Points on a hilly landscape, in no order, each with its height.
A climber steps from a point to the highest of its 2 nearest points, and stops where none of them is higher. Distance is the straight distance between rows; heights are no part of it.
Z142 h=1.31: [ 30 -31 -17   9   5  19 -14  29   3  -8 -15  13 -21   6   9 -49 -26  18
  17 -22 -20  10   6  27   6 -14  -3   8]
Z250 h=3.22: [ 14   7  40  -7   0 -14  27  17   4   3   4  -5  -7   0 -23  22   9  12
 -10 -17  28 -14  -8  -3 -29 -35 -24   0]
Z388 h=0.12: [ 26   0  44  35  39  -2   1  24  -3  -9   5  14   7  10  11  29  22  -1
  13 -10  32 -19 -10  -3  -5  21 -33 -32]
Z457 h=4.97: [  7  14  -2   6 -21  20 -11  11 -14 -10  -8  -2  -4  -1  19 -65 -41 -18
   8  -1  -9  32   7   6  -4  -7  -3   7]
Z789 h=3.21: [ -6   4  -4  -4 -25 -11   6 -18  -9  15  -5  -9   9 -16   9   2  25   0
  20  18  -3 -13 -21  -1  37  25 -28 -12]
Z490 h=0.27: [ -8   3  32  14  28   7  17  -4  12   1   9   1 -11 -19   9  22  13  10
 -13  25  29 -45 -26  -3 -15  -6 -31 -19]
Z166 h=1.34: [ 11  11 -24  -7 -28  -8  -2 -11 -36   3 -28   6   2  12  29 -15  -6  10
  12  23  -8 -17   2 -20  14 -28  -6  22]
Z668 h=1.60: [ 12  -3  37  -5   1 -16   8  -2  26  -9  17 -27  11 -11 -17   4  13 -11
  -1 -12  20  -7   8  20  23  10  -8  -6]
Z387 h=0.99: [-38   7 -23 -16 -23   2   4 -24   5  -5  11 -18  13 -17  -7   3  30   9
 -14  13 -16 -12 -18 -16  24   7   7 -25]
Z900 h=0.77: [ 14   2  -8  -9  -7  -8 -16   0   5 -14  28   3  19  -1 -34   8  39  18
   6 -21   2 -18  -7  13   9  10  14 -28]
Z48 h=1.30: [ -7   0  -2   7  -8  15 -24  17  12 -11   6   3  22  10   2 -14 -25  11
 -10 -32 -27  37 -11 -17 -22  24   5  -9]
Z561 h=2.03: [ -2  16  12  19  15   4 -14  18  29 -17  -8   9  -8   8   6  10  17  33
  16  -7   8 -21  12   0 -18 -20 -36  46]
Z790 h=2.57: [-39   8 -10   3  28  -2   3  -4   3   7  -3  12 -23 -10  16  10 -13 -21
 -22  32   2  -4   5   9 -25 -15  11  23]
Z102 h=4.21: [ 19  -7 -32  12   9   2 -18 -21  -1   2  -5  15  -7 -11  -6  11  27   5
  22  14 -12 -12   6  11  23  20  -6  -4]
Z472 h=0.19: [  7  17  46  14  37  11   8  -1   3  -8  12   6 -13  -5  10  21  30  -2
  10   1  36 -37 -34  -3 -11  13 -18 -37]
Z803 h=1.06: [  8  -6  -5 -18  -4   4   6   8   7  -8 -31  10  -5  18  -2   2 -12  21
  -9 -32 -18  12  -7   1 -27 -54   1  20]
Z214 h=1.07: [-31  -5 -31  -9 -14   8   7 -34   0  -1   2  10   4 -24   1   8  20  22
  -9  10 -34   5 -33 -18   0  14   1 -25]
Z772 h=1.20: [  4  -6 -18   7 -13   8   4 -22  15   9  -4   2 -12 -21   7 -10   3  16
  13  10 -33  -4 -26   5   6   4 -25   2]
Z8 h=0.52: [ -5  -4  10 -25  -6 -11  25 -10 -16  -3   2   0   3  -7   5  15  28  13
  -2  16   8 -44 -18  -4   9 -25  14 -17]
Z541 h=1.99: [  6  -3   7   4 -13   1  -3  35 -19 -11 -36  12  10  34  31  -8  -7  19
  -3 -11  -3  -6 -11  -8 -20 -30  -2  13]
Z436 h=3.62: [-31  -4 -20 -11  18   6 -22   1  30 -13  10  -5 -13  -5 -11 -18  -5   8
 -12  -7 -20  12  16  20   2   7  29  10]
Z408 h=3.93: [ 30   6  29   5   7 -11  18   3  -9   4  37  -4   0 -17 -33  12   5 -22
   7   4  45 -24   0   5 -11  16  -5 -22]
Z491 h=0.97: [ 23  -1   2  -4 -29   5  11  -4   5   4 -20  -3   4   7  13  -3 -14  23
  -6 -22  -4   6 -27 -13 -21 -31 -21   7]
Z328 h=1.44: [-14 -17  37 -16  -8  -9  22   1  11   4  -6 -29  11 -18   8  10  -5  -8
 -24 -14   6  12 -29   4  12   7  -4 -32]
Z111 h=3.05: [-15  23 -30   3 -30  -2  -7 -20   2  13  -3  -1  15  -8  20 -13  24  10
  13  32 -23  -4  -5 -19  29  29 -21   0]
Z620 h=0.89: [ 14  -5   9  -7 -22   1  16  -6  28  -4 -11   0 -10   3  11   0  11  40
   3 -12  -6 -14 -18  -4  -5 -38 -31  20]
Z20 h=4.14: [ -6  19   9  14  -8   2   8  -4  -5  26   2  -1 -10  -8  -2   2 -34 -51
  -9  10  31  29  22 -14 -15  20   0  30]
Z986 h=5.10: [-13  -5 -15 -25   1 -10 -13 -36 -12  -1 -16   6   9   6  -9  26  29  -4
  13 -15 -19  19   6  -7  44   9  21  -4]
Z633 h=1.12: [  4  -4  -6  17  -8  14   3  -7  25   3  20   7   5 -21  -4  -6   9  25
  -7  10  -9 -14 -30  -5 -11   7 -35  -5]
Z314 h=2.83: [  6 -10   5  26  25   9 -13  32   5   2  10  11  -2  -4  -3  10 -15  -9
   4  10   1   4  13   4 -33   1 -16  13]
Z89 h=4.29: [  4  20   5  -1  13 -16  -9  -3 -17  -9  14   3   1  -5 -12  21  42   2
   2  32  21 -46  10  -5   6   6  -1  -6]
Z799 h=4.37: [ -6  17 -16  15 -18  -2  -7  10 -18   5  46   7  16 -14 -26  10  30 -10
 -12  24  28 -26  -4 -22 -20  26   9 -27]
Z630 h=1.24: [-37   9  -2  -1  -5  -3 -24   8  19   0   9  -6  17   7   8 -20 -25  -6
 -21  -1 -13  34  -1  -7 -12  16  13  -3]
Z660 h=2.28: [ 10  14 -18  15 -28  -6 -14   6 -24  10  13   3  13   4   3 -14  -8  -9
   7  23   8  -5   6 -12  17  23   6   4]
Z970 h=2.16: [  5  24 -34  19 -33   9 -27   0   6   5  21   5  12   0  -3 -42  -5   5
   5  24  -4   9  11  -3 -16  26  13   9]
Z285 h=1.38: [ 27 -38 -27  24  15  13 -12   6   9  -8 -21  19 -14   2  13 -10 -22  23
  15 -29 -31   5 -11  11   0 -12 -10   1]
Z513 h=0.43: [-21 -23  13 -10   9  -5  19 -18  32   5  -9 -10 -21 -33   6   8   5   6
  -8  12 -16 -22 -28  15   7  -2 -18 -20]
Z129 h=2.72: [ 21  37   6  11  -2   0  -2 -26  -1  13  12  -3 -20  -2  -9  27  17 -22
  13   8  33 -30  23  -6  14  12 -29  19]
Z553 h=3.46: [ 18  -3  30   0  20   6  30  37   2   2   4   5 -16   6 -29  27 -20  -3
   5 -14  28  -6  11  -2 -51 -33 -10  14]
Z708 h=1.83: [-25   3   8 -20  19  12 -14   9  30 -10 -10 -53  -9   2  22 -33 -20  14
 -20 -28 -33  15   2  20  27  -7  -4   5]
Z747 h=2.96: [ 23   0  27 -13   1   0  37   0  -3   4 -16   5  -7  15  -4  36   4  17
 -17 -22  19 -26 -22  -2 -38 -55  -4   1]
Z788 h=5.78: [  6  16 -23 -19 -29  -7 -13   3  12   0  29 -15  20  16 -40  -4   5  -1
 -15 -21  17  18  14  -8   8  18  32 -11]
Z610 h=5.47: [-22  17 -33 -17 -19   4 -15  -1  -7  -3  21   0  21  12 -32  -6  14  -4
 -20  -1  -9  21  20 -18  14  26  39  -7]
Z996 h=1.23: [ 25 -16  14   3  30  27 -11  39   2 -23 -21  -1 -17   5  15 -36 -21  14
   4 -39 -22  18  17  31   0 -46   0  17]
Z415 h=1.52: [  6 -15  47   5   4 -17  13  -3  13   6   8 -20   7  -4   8  10  20 -19
   4 -15  15  -6 -20  13  16  22 -16 -33]
Z263 h=1.46: [ 23 -31  -9  16   6   4  -6   9  -6   1 -32  33   4  24  15   7 -16  12
   7 -31 -15  15 -16 -13 -15 -10  -2 -12]
Z959 h=2.51: [ 31  23  20   2   2  -1   2  -4  -2  -6  21  -6 -12   6 -26  19  19   4
  14  -3  33 -35  26   8   4 -12 -26  23]
Z961 h=2.07: [ -2  39 -29  12 -31   3 -22   6  19  -1  23  -5   4   4  -8 -32  -2  -5
  10   0   1  -2  15   3   5  14  -7  44]
Z748 h=3.76: [ 19 -24  -7   1  40  10  -9 -23  30   5 -16   9 -29  -9 -12  17  -9   8
  14 -28 -21  17   9  27   3  -9 -13  18]
Z378 h=1.18: [  0   4   6   1 -12   4  17 -14  18   8  13   0   6 -14  -7  15  -6   0
  -8  -1  11  -9 -22  -9 -23  -3 -18  -7]
Z463 h=2.84: [ 28 -32 -14  18  13  10 -13  28 -35   0   2  26  -4  -3 -11 -17 -31 -12
  24   3   6  19  22  12 -13   3  30   1]
Z931 h=2.93: [ 29   8  15  -2  -4 -10  13 -37  -9  14  -6 -12 -15   4 -12  25   0 -26
  11   4  34  -9  10  -3  16  -2 -16   8]
Z136 h=3.78: [-28   4 -14   0  15  13 -15  31  23 -24  21  -2 -10  -6  -4 -45 -14   5
  -8  11 -17  -6  21  34 -11 -13  22  10]
Z979 h=4.38: [-33 -22   9  19   1   2  -5  27   3   6  -5 -18   6 -24  29 -26  -8   0
  -7  32 -25  -3 -18   2  -5  13  -9 -13]
Z806 h=2.76: [-28  16  -1   1  30   4 -12   3  18  -7   6  15 -10   0 -17  13  -1  -9
 -13   1  -1   4  12  22 -36 -22   2  20]
Z290 h=3.97: [ 10   1 -11  13  24   3 -14 -21  22  -2  -7  10 -12   1   0  17  16  14
  24 -10 -10  -7   0  11  15   2 -27  21]
Z566 h=1.15: [-28  -1 -32 -19 -20  12  -7 -15 -10 -12  -2  13  19  -5   6 -24  -4  19
  -7  -1 -43  31 -18 -24  10  19  11 -20]
Z521 h=1.84: [ 11  25   6 -10 -38  -9   4   4  28   2  25 -25   4   1 -20  -8   2  21
 -11  -8  20 -11   0   0   2  -7  -9  28]
Z889 h=1.27: [ 14 -22   1   3 -13   6  15 -26   6   1 -32   9 -14 -19  30   6   1  14
  11  -8 -29   4 -37   4  17   7 -31 -18]
Z394 h=1.10: [-38   7  -8  12   3   0   0  -1  24  18  27 -21   5  13  -7   6 -13 -41
 -27   7  17  30  25   0   6  45  20   1]
Z885 h=2.14: [  0   9  -3 -22  -3 -27   8  10 -27   4   1   2  25  18 -15  31  27   9
  -6   1  13 -12   9 -15  -6 -22  32  -2]
Z119 h=3.30: [-11   0 -21  -3   9  17 -18  17 -15 -25 -15  31  -5   0  18 -31 -22   8
   6   6 -25  10  13  22 -14 -28  28  -3]
Z943 h=0.20: [-15   7  47  -1  24 -31  -2   5 -15   4  -9  -4  12  16  16  40  25 -18
  11   4  21 -11   0 -12  16  17   7 -30]
Z40 h=1.87: [ 16 -16 -17  10 -10  13  -2  22  -4 -18 -20  25   7  23  29 -19   0  37
  11  -8 -22 -16 -14   4 -12 -32  -2   5]
Z734 h=2.55: [ 26 -19 -27 -10  -8  11  11  -1 -25  10  -5  27 -10 -11 -18  -4 -34  -5
   3  11   5   7  -1  12 -30 -29  33   3]
Z65 h=4.15: [ 24  11   7  22  -9   2  -6   7  -7  -2  41   1   5 -14 -20  -5  30 -20
  17  14  34 -28  -8  -7  -5  29  -8 -41]
Z382 h=3.77: [  8 -12  46   1  -3  -8  19   3   7  20   3 -35 -10   1  -6   5 -24 -29
 -18  -8  30  27  15   5  15  14 -11  17]
Z292 h=4.07: [-25 -17  15   7  -1  -8  14  -2 -27  10  13   2  11 -22   6   9   3 -14
 -10  24   3  -6 -20 -15 -12  18  11 -44]
Z927 h=1.04: [-48  -7  -5  15  18  -2   1 -13  23  16  23 -23 -10  -8 -16  19  11 -39
 -15  18  14  -2  22   5  15  48  16 -12]
Z785 h=5.80: [-20  -5 -14  -7  14  -2 -26  -9   1  -7 -29   4  16  19  18  16  -7  14
   0 -33 -36  33  16 -17  12   6   7   6]
Z828 h=1.59: [ 26 -29   6  -4 -18  -7  15  10 -28   1 -11   4   5   6  10  -9   0  18
  10   8   4 -21 -21  -1   5 -13  -1 -11]
Z672 h=1.72: [  5   0   0 -11 -22   0   7  -2  17   1  36 -36   7 -16 -26 -13  13   1
 -16  11  14 -20  -3  17  17  15  -2   3]
Z479 h=2.29: [-23   7   2  10   5   2   8  -9   8  18 -10 -12 -21 -23  27 -12 -20 -18
   4  33 -12  10  -2   7   5  16 -27  23]
Z277 h=1.92: [-15  22  14  25  15   0 -19   3  37  -3   6  -9  -5   4  -2  10  16   2
  -7   5   6  -7  17   2 -10  10 -32  42]
Z405 h=3.63: [ 12 -10  29   4  -4   8  18   2  10  13   6 -11 -25  -5 -17  -3 -26 -19
 -12  -7  22  29  14   5 -21 -17 -11  21]
Z75 h=2.33: [ 38  19  15  10   6  -6  -4  28 -16  -6   9  16  -2  24 -16  17  20  19
  28  -7  30 -32  19  -7  -7 -12 -19  24]
Z794 h=4.13: [-22  16  -9  32  -6   1 -15  39 -21  -9  12  12   6   1  22 -32 -10 -15
  -3  29  10   2  17  -5 -29   3  17  11]
Z954 h=2.38: [ -3  13   0 -15 -12 -21  19  -3 -23   2 -25  18  15  19  -3  40   4   8
 -11  -9  10  -8 -12 -21 -29 -25  13  -2]
Z39 h=4.24: [-37 -19   4  10   4   0   3   5  -5   3   5  -6  15 -16   4  -3  -6   7
 -20  16 -23  10 -20  -9   6  26   6 -23]
Z688 h=4.46: [  3  -3 -16  12   0 -17 -15  -9 -16   3   7  14  19  -2  -9   3  37  -3
  29  10  -5  -8   7  -6  38  25  17 -18]
Z744 h=2.97: [  5  -1  -5  21  17  16 -15  47   3 -10  16  15  -5   5 -23 -14  -2  13
  12   0  -5  -7  17  21 -50 -17   8  12]
Z445 h=2.71: [ -6  -1   3  33  13  -7 -19  10   0  -5  -7  12  14  11  16  14   8  10
   9   1  -5   3  -4 -13 -23  14 -11   8]
Z716 h=2.40: [-28  -1  10   6  16   5  16 -24  -9  21  -1  -1 -22 -23  12  13 -17 -18
  -5  39   4 -17  -4 -10 -11   1 -18  17]
Z182 h=0.74: [  2 -20  22 -14  17 -14   3  -6   6   6 -13 -14   3   3   6  25   8   1
  -6  -5   3   0   0  -4   7 -19   6   1]
Z390 h=2.56: [ -1  17 -13  21   5 -14 -18 -16 -19   1 -11  15  14  22  15  29  33   8
  10  10   6  -6  -1 -25  -2  16 -14  11]
Z962 h=1.22: [-19  -5 -19   4 -19  18  -7   5  -4 -11  -8  25  28  20  23 -28 -17  28
  -4 -18 -37  24 -20 -29 -14   9   1 -16]
Z443 h=3.26: [ 27 -13  26  17  25  12  25 -10  -8  11  -5  21 -15  -2 -13  38 -19 -20
  -4  -8  28  17  -2   2 -28  -1 -11  -9]
Z818 h=2.17: [  5  21 -33 -19 -46  14   6  -7   2   9  24 -24   9   4 -13 -43 -18  -3
 -14   9   1   7   8  -3  15  14  24   4]
Z757 h=3.52: [ 32   8  26  -8  -5 -14  28  -4 -30   0  -1   0  -6   7   1  15  16   7
  17   9  44 -50 -12 -12   9 -25 -19  -4]
Z22 h=1.95: [ 16  30  -2  -4 -30   0  -3 -17   4   2  11  -8  -8   4  -7 -13   9   8
   8   5   9  -6  13  -3  17  -2 -16  47]
Z414 h=2.11: [ 14  -1  16  -6  -9  -2   4  14 -23  -1 -24  -4   9  15  26 -17 -20  -7
  -4   1   7  20   1 -16  -2 -21  -6  24]
Z535 h=1.28: [ 15  11 -10 -10 -20  -5   2 -20  16  -1   5  10  21   1 -21  22   3  16
   0 -32   1  11  -7 -10 -12   9  -3  -7]
Z742 h=3.14: [-16 -14 -32  -4  12  14 -10  14 -39 -12 -26  46   5  11  13  -9 -18   1
   8  -1 -27  22   0  -1 -33 -20  35  -1]
Z941 h=1.17: [-29   7  14   3  -6 -15 -17  18  10   2  20 -25  12   7  -1  -1  -6 -17
 -16  14  11  13  20   2  10  27  15   7]
Z638 h=3.44: [ 35 -20  17  10   6  17  28  -8  -9   7 -14  14 -25  -1   3   9 -30  -1
   3 -13  16  12   0  -4 -18 -31 -14  16]
Z66 h=1.96: [-23  25   2 -30 -16   7  11  -4  37  -2  10 -42 -12  17   1 -32 -31 -14
 -28  -8   7  32  12  16  17 -12   4  24]
Z279 h=3.65: [  9  -6   9  13  11  -6  12 -10 -29   7  -2  11  -4  -3  27  17  15   0
  15  26   9 -39 -22 -16  14  10 -20 -16]
Z272 h=5.46: [-35  -4 -15  -8   8  -8  -4 -21  10   9 -20  -8  -6   4   9  13   7 -13
  -5  15 -19   7   1   2  21   7  13  18]
Z389 h=2.66: [  3   4   5 -14  21  -4  24   5 -18   2  -7  17  -9   7 -14  50   5   8
 -10  -3  19 -32  -3  -5 -36 -43  17   3]
Z517 h=5.42: [ 21   2  -6 -33 -32  -7   4  -9   8   0  10 -23   5  10 -32  -6  -5   5
  -4 -19  14   6  14  13  21  -8  29  -1]
Z329 h=1.97: [ 22  19   6 -21 -13 -24  -3   7 -18   1   5   3  26  27 -19  30  16  -1
   9 -20  30  -3   1  -6  10  -5  12  -8]
Z860 h=3.42: [ -8  17   7   3  13  -8  10 -26  -9  11   0  -3  -2 -18  12  25  39  -7
  21  20   7 -31 -31  -3  19  14 -38 -28]
Z611 h=2.27: [ 17  13 -37 -23 -33   5  -5 -23 -14  16   8   3   9  17 -12 -27 -17  -5
   0  -1  -5  29  14 -15  14   9  34   0]
Z821 h=2.70: [ 13 -33 -22  -4  12  10   1   3 -23   4   0  19 -12 -12  -7 -12 -29  -3
   3   9 -20  20  -3   3  -6  -6  30 -15]
Z673 h=2.42: [  4  28  -6  19 -23 -13 -15 -11 -22  22   6   7  10   5  15  13  12  -7
  11  21   8  -9  -1 -35  -6  21 -20  16]
Z69 h=2.94: [-18  11  11  -4  23 -10  11  -9  12  12  -1  -1   1  -1 -14  33 -17 -16
 -33  -8  14  19  10   2 -27  -4   7  17]
Z529 h=4.19: [-12  -9 -21 -17 -21  -8   5 -10 -36   0   5  13  18  -4   3   1  51   0
  23  20 -15 -12  -6 -17  35   9  10 -25]
Z504 h=2.06: [-13  26  -5 -34 -33   1   6  -2  20   3  26 -43  11  17  -5 -33  -7  -4
 -26  12   8  -1  18  13  24  -2  22  13]
Z218 h=5.33: [-21  29 -30  -5 -13  14 -14 -16   7  -1 -26  -8  -2  19  34 -34 -19 -23
   9  -6 -25  38  19   4  22   3   1  16]
Z133 h=3.20: [ 34   5  46 -21  -7 -14  34 -18 -12   9  13  -5 -24  -2 -19  17  12 -10
  14  -2  42 -21   2  10   6 -28 -16  -3]
Z749 h=4.33: [-14  16   2  16   3   0 -12   6 -19   9 -12  10  -5   8  14 -20 -21 -29
  -1  12  13  21  23  -8 -21  14   6  24]
Z109 h=1.90: [-36  20 -10 -16   1  19   4   0  45 -13   2 -31  -6  -3   9 -47 -31   4
 -25  -7 -14  12   5  15   6  -9  -3  10]
Z584 h=2.21: [-14  -1  20  16  -1  -2   3   9  -1   3 -22 -13  -5  -3  39 -27 -24  -4
  -1  16   4   5  -3   5   8  -8 -23  22]
Z501 h=0.40: [-18 -15  26 -18   4 -23  15  -2 -32   7 -26  -4  -3  -6  29  15  15   0
  -4  28  -1 -24 -21  -8  10 -21  13  -8]
Z6 h=3.98: [-26  26 -10  20  11   6 -22  27  -4 -21  11  17  -6   1   8 -38   1 -19
  -4  16   5  -7  37  20 -10  -5  19  24]
Z600 h=5.12: [ -5  18 -22  -3 -10  25 -13  -8   2 -14 -17   3  -1  -1  42 -66 -29 -11
  12 -13 -28  35   8  25  20  -1 -11  -3]
Z777 h=4.64: [-18  30 -18  10  -5 -17 -14   0 -12   8  28   5   6   3 -23  23  36  -4
 -14  25  15 -26  15 -23 -18   6   2   1]
Z710 h=3.58: [ 15 -31 -16   1  34  17  -1  -5  29 -12  -8   8 -17 -18 -19  15   3  24
   2 -37 -25  -6  -2  20 -20 -14  -7 -14]
Z712 h=0.82: [ -2 -38  21 -10  44 -11   3  -3   8   4 -27 -18   1  -3  -1  22  -3 -11
  -9 -23 -11  28   9  10   9  -8  20  -6]
Z532 h=0.96: [-33 -21  15   2  22 -12   9  -6  -3   0  18 -10   1 -21 -15  22  12 -35
 -11  14  15  11  10  -1   9  41  34 -36]
Z148 h=3.68: [ 25  -5  37   7  21   3  22  31   0  -1  24   5 -18 -14 -31  20 -13  -6
   0   4  31 -22  14   3 -31  -9   0 -10]
Z616 h=3.45: [-23  -2 -34   9  15   6 -28  -2   2 -16 -10  15  -6   5  16 -21  -6  10
   5  10 -36  17  19  17   8   4  16  12]
Z502 h=1.73: [ 23  -9 -23   2 -15   1 -11   4 -14  -8  -9  23  11  15   3   9  13  34
  13  -2  -5 -14 -20  -7   4  -8  -7  -9]
Z503 h=1.16: [ 11   8  -6 -15  11   9  -3  24  10 -25 -18   7  -8  22  15 -38 -12  16
   0 -26 -15  13   3  20  -9 -46   4  16]
Z113 h=0.69: [ 18 -17  -2   0   8  -1  -9   4  30 -23  19  -1  12 -11 -33   8  20  27
   5 -38  -3 -11  -6  21   5   8 -11 -26]
Z475 h=0.87: [ -7   8 -39 -12 -26  -5  -5 -15   1  -4  31  -3   9 -10 -33   0  46   5
   0   3  -4 -18   1  -6  15  20  15 -18]
Z456 h=3.10: [  0 -10  -1  11  23  11   4 -20   6  10  -1  13 -15 -14 -15  31 -21 -25
  -9   1   4  20   1   1 -18   8  -5  -1]
Z991 h=0.62: [  4 -23   7  -6  13  -5  -5  21  30 -19  10 -15  11 -23  -5  -6   0  28
 -10 -29 -25  -8 -17   7   2  11  -5 -31]
Z373 h=1.70: [ 33 -11  12  12 -16 -13   1 -12 -18   3  -3  23   9   8   9  12  13   3
  18 -23  24   1 -24 -12   6  15 -25 -15]
Z196 h=1.35: [  1 -33  13 -10 -14   3  11  -5  -1   3 -17  -9   7 -16  16   5  -4   4
  -1 -12 -20   8 -36  -8  21   7 -11 -37]
Z434 h=0.30: [-17  -3  31 -21   8 -33  11 -11 -20   7 -20 -11  12  -1  17  17  22 -18
   1  22   5 -15  -3  -2  33   9  18 -18]
Z306 h=5.11: [-39  27  -7 -16   7  -4  -5 -22  10  15 -32 -23  -9  17  27  -1 -15 -20
 -10   3 -26  27  13  10  33  -4   6  25]
Z862 h=1.81: [ 36   5   2   6 -38 -21 -10  -2 -14  -3 -10   0  27  17  -1  14  10  13
  18 -22  15  11  -7 -11  21  12  -8 -13]
Z49 h=1.11: [-22  -7  17  -6   4  -6  -9  26  12  -3   8 -43   5   9  -2 -30 -23 -16
 -11   8   2  19  27  16  28  10  15  14]
Z368 h=2.15: [ 31   4  12  24  11   6   3  24   6 -12   3  24 -10  23   4  18   7  25
  24  -8  17 -30  -6 -12 -28  -5 -46  27]
Z464 h=5.13: [-27   4 -34 -19 -21   4  13 -20 -19  12  18 -12   4  -1 -23  -2  18 -24
  -1  17  -8  10  19 -24  32  33  44  -8]
Z702 h=3.89: [ 31  24  12  -9   4  -7   6  -4 -30 -12  19  15  -7  -2  -8  20  42   1
  20   5  35 -53 -17  -2   3 -11  -9 -25]
Z724 h=3.18: [ 18  -7 -20   4   9  11  -6  25 -13  -7  -9  32 -10  17  -8   5  -1  11
  15  -7  -2 -16   7  16 -34 -38   8  24]
Z381 h=0.65: [ -2  -1  26 -25  -4 -15  18   4   7  -7  -6 -21  -1  -8  -1   4   9  16
  -8   7  11 -22  -6  14  11 -26  10   8]
Z62 h=5.56: [ -6  11 -15 -12   5   3 -24 -11   9 -13 -27 -11   9  13  20 -20 -16   3
  -6 -27 -25  45  10   0  17  -5  -1  14]
Z636 h=3.95: [ -5  15  20   7   3  -8  15 -21  10  17  -5 -17 -14  -2 -12  26 -14 -49
 -13   0  26  22  33  -4  11  21  -9  26]
Z781 h=0.88: [-30 -36  21 -10  23 -13   5   2  -6   4 -11 -17   0 -15  -5  18 -11 -23
 -19   2  -8  32  14   6  11  18  34 -18]
Z74 h=3.39: [ 23 -14 -16  13  20  13  -2  12  29  -8  -7  26 -13   9 -15  14   5  22
  17 -26  -5 -11   0  14 -32 -27  -8  14]
Z599 h=0.57: [ -1 -37   4   0  26  11  -2  26  38  -4  -5 -18  -7 -22   5 -22 -10  25
  -8  -8 -35 -12 -13  17  -2 -13   3 -14]
Z619 h=4.52: [-18 -18   2  36  18  16 -11  21   8   8  18  -5  -7 -27   6 -25 -30 -17
  -2  32 -16  11  -3   8 -14  27  -4   0]
Z511 h=0.50: [ -6 -13   9  -5  24  -3   2  -1  40  -5 -14 -17  -7 -17  15   9  15  29
  -9   2 -26 -17 -20  15   4 -18 -23  -2]
Z916 h=0.34: [-12  -8  19   6  25   9  17  -6   6  -2   8  -4 -10 -28  -4  16  11   0
  -7  36  -7 -35 -25   6  -3   3  -6 -28]
Z145 h=1.58: [ 34 -18 -11  22  -6   5  13 -11 -25  12 -22  33  -5  19   6  30  -4  -6
  14 -16  11  15 -27 -15 -13   3 -12  -4]
Z617 h=1.36: [ 23  -6 -13   6  -3   7 -12   6   7  -3   2   7  17  -1  -8   1  -5  19
   7 -35 -15  27   0  -4  -1  14   4 -14]
Z67 h=2.41: [ 29   9 -28 -21 -17  14   7 -18 -17   5   1  13 -11   1 -16 -19 -34  -1
   5  -8   2  27   8   6 -16  -9  18  13]
Z740 h=2.98: [  8 -10 -23   3   8   2 -29  10 -32  -1 -18  34   8  19   9  -5 -16 -11
  17  -3  -6  24  20  -1 -12  -6  24  13]
Z31 h=5.49: [-42 -13 -20 -24  24  -7 -22 -22   8  -9 -17   0   3   9  -3  18  18  12
  -9 -16 -38  15   6  -7  21   0  17   6]
Z861 h=1.76: [-39  -1   4 -22  26   6 -20  14   8 -22 -22 -27  -3   5  31 -38 -20   5
 -24 -13 -45  21  13  12  10 -16  20  -6]
Z697 h=3.88: [  6 -22  27  11  19   0  13   1 -23  -2  -4  17  15  -4  14  15  16 -10
   3  17  12 -12 -25 -15  -9   8   2 -44]
Z45 h=5.00: [  4  15  -2 -29 -17 -20  12 -26   3  14 -14 -18   2  18 -20  11   2 -22
  -9  -6   8   7  24  -1  29  -4  23  18]
Z139 h=4.68: [  3  -5   0  19   0  19   7  14   6   7  28 -11 -23 -24  -7 -37 -42 -31
 -12  18   6  11  16  20  -7  25  11   4]
Z345 h=4.82: [ 19   6   5  14 -29  16  -1  17   0   5  23 -13  -8 -10  -2 -57 -43 -17
  -2  17   7  20  17   2  -5  18  -8  15]
Z310 h=4.79: [-15  -8 -12 -29 -20  -8   2 -27  -5  -3  10  -4  17   2 -11   0  35  -6
   8 -11 -11  10  16 -13  51  33  33 -23]
Z534 h=1.48: [ 33  -4 -19  -1 -45   0   7  -6 -41  10 -15   6   3   8  13 -26 -19  15
  19  11  -9  -8 -15  -8   8  -9  -5   2]

For each start below, name the point where the climber stops.
Z472 => Z617
Z885 => Z777
Z75 => Z777
Z111 => Z785
Z434 => Z941
Z534 => Z749
Z660 => Z688
Z491 => Z777
Z708 => Z749
Z69 => Z749
Z740 => Z749
Z633 => Z688
Z388 => Z785

For each start below, name every point that the climber comes to, in order.
Z862 => Z329 > Z885 > Z954 > Z389 > Z747 > Z250 > Z553 > Z148 > Z408 > Z65 > Z799 > Z777
Z620 => Z491 > Z803 > Z503 > Z996 > Z142 > Z285 > Z263 > Z145 > Z373 > Z862 > Z329 > Z885 > Z954 > Z389 > Z747 > Z250 > Z553 > Z148 > Z408 > Z65 > Z799 > Z777
Z368 => Z75 > Z959 > Z129 > Z931 > Z133 > Z757 > Z702 > Z89 > Z777
Z790 => Z806 > Z69 > Z456 > Z443 > Z638 > Z405 > Z382 > Z636 > Z20 > Z749
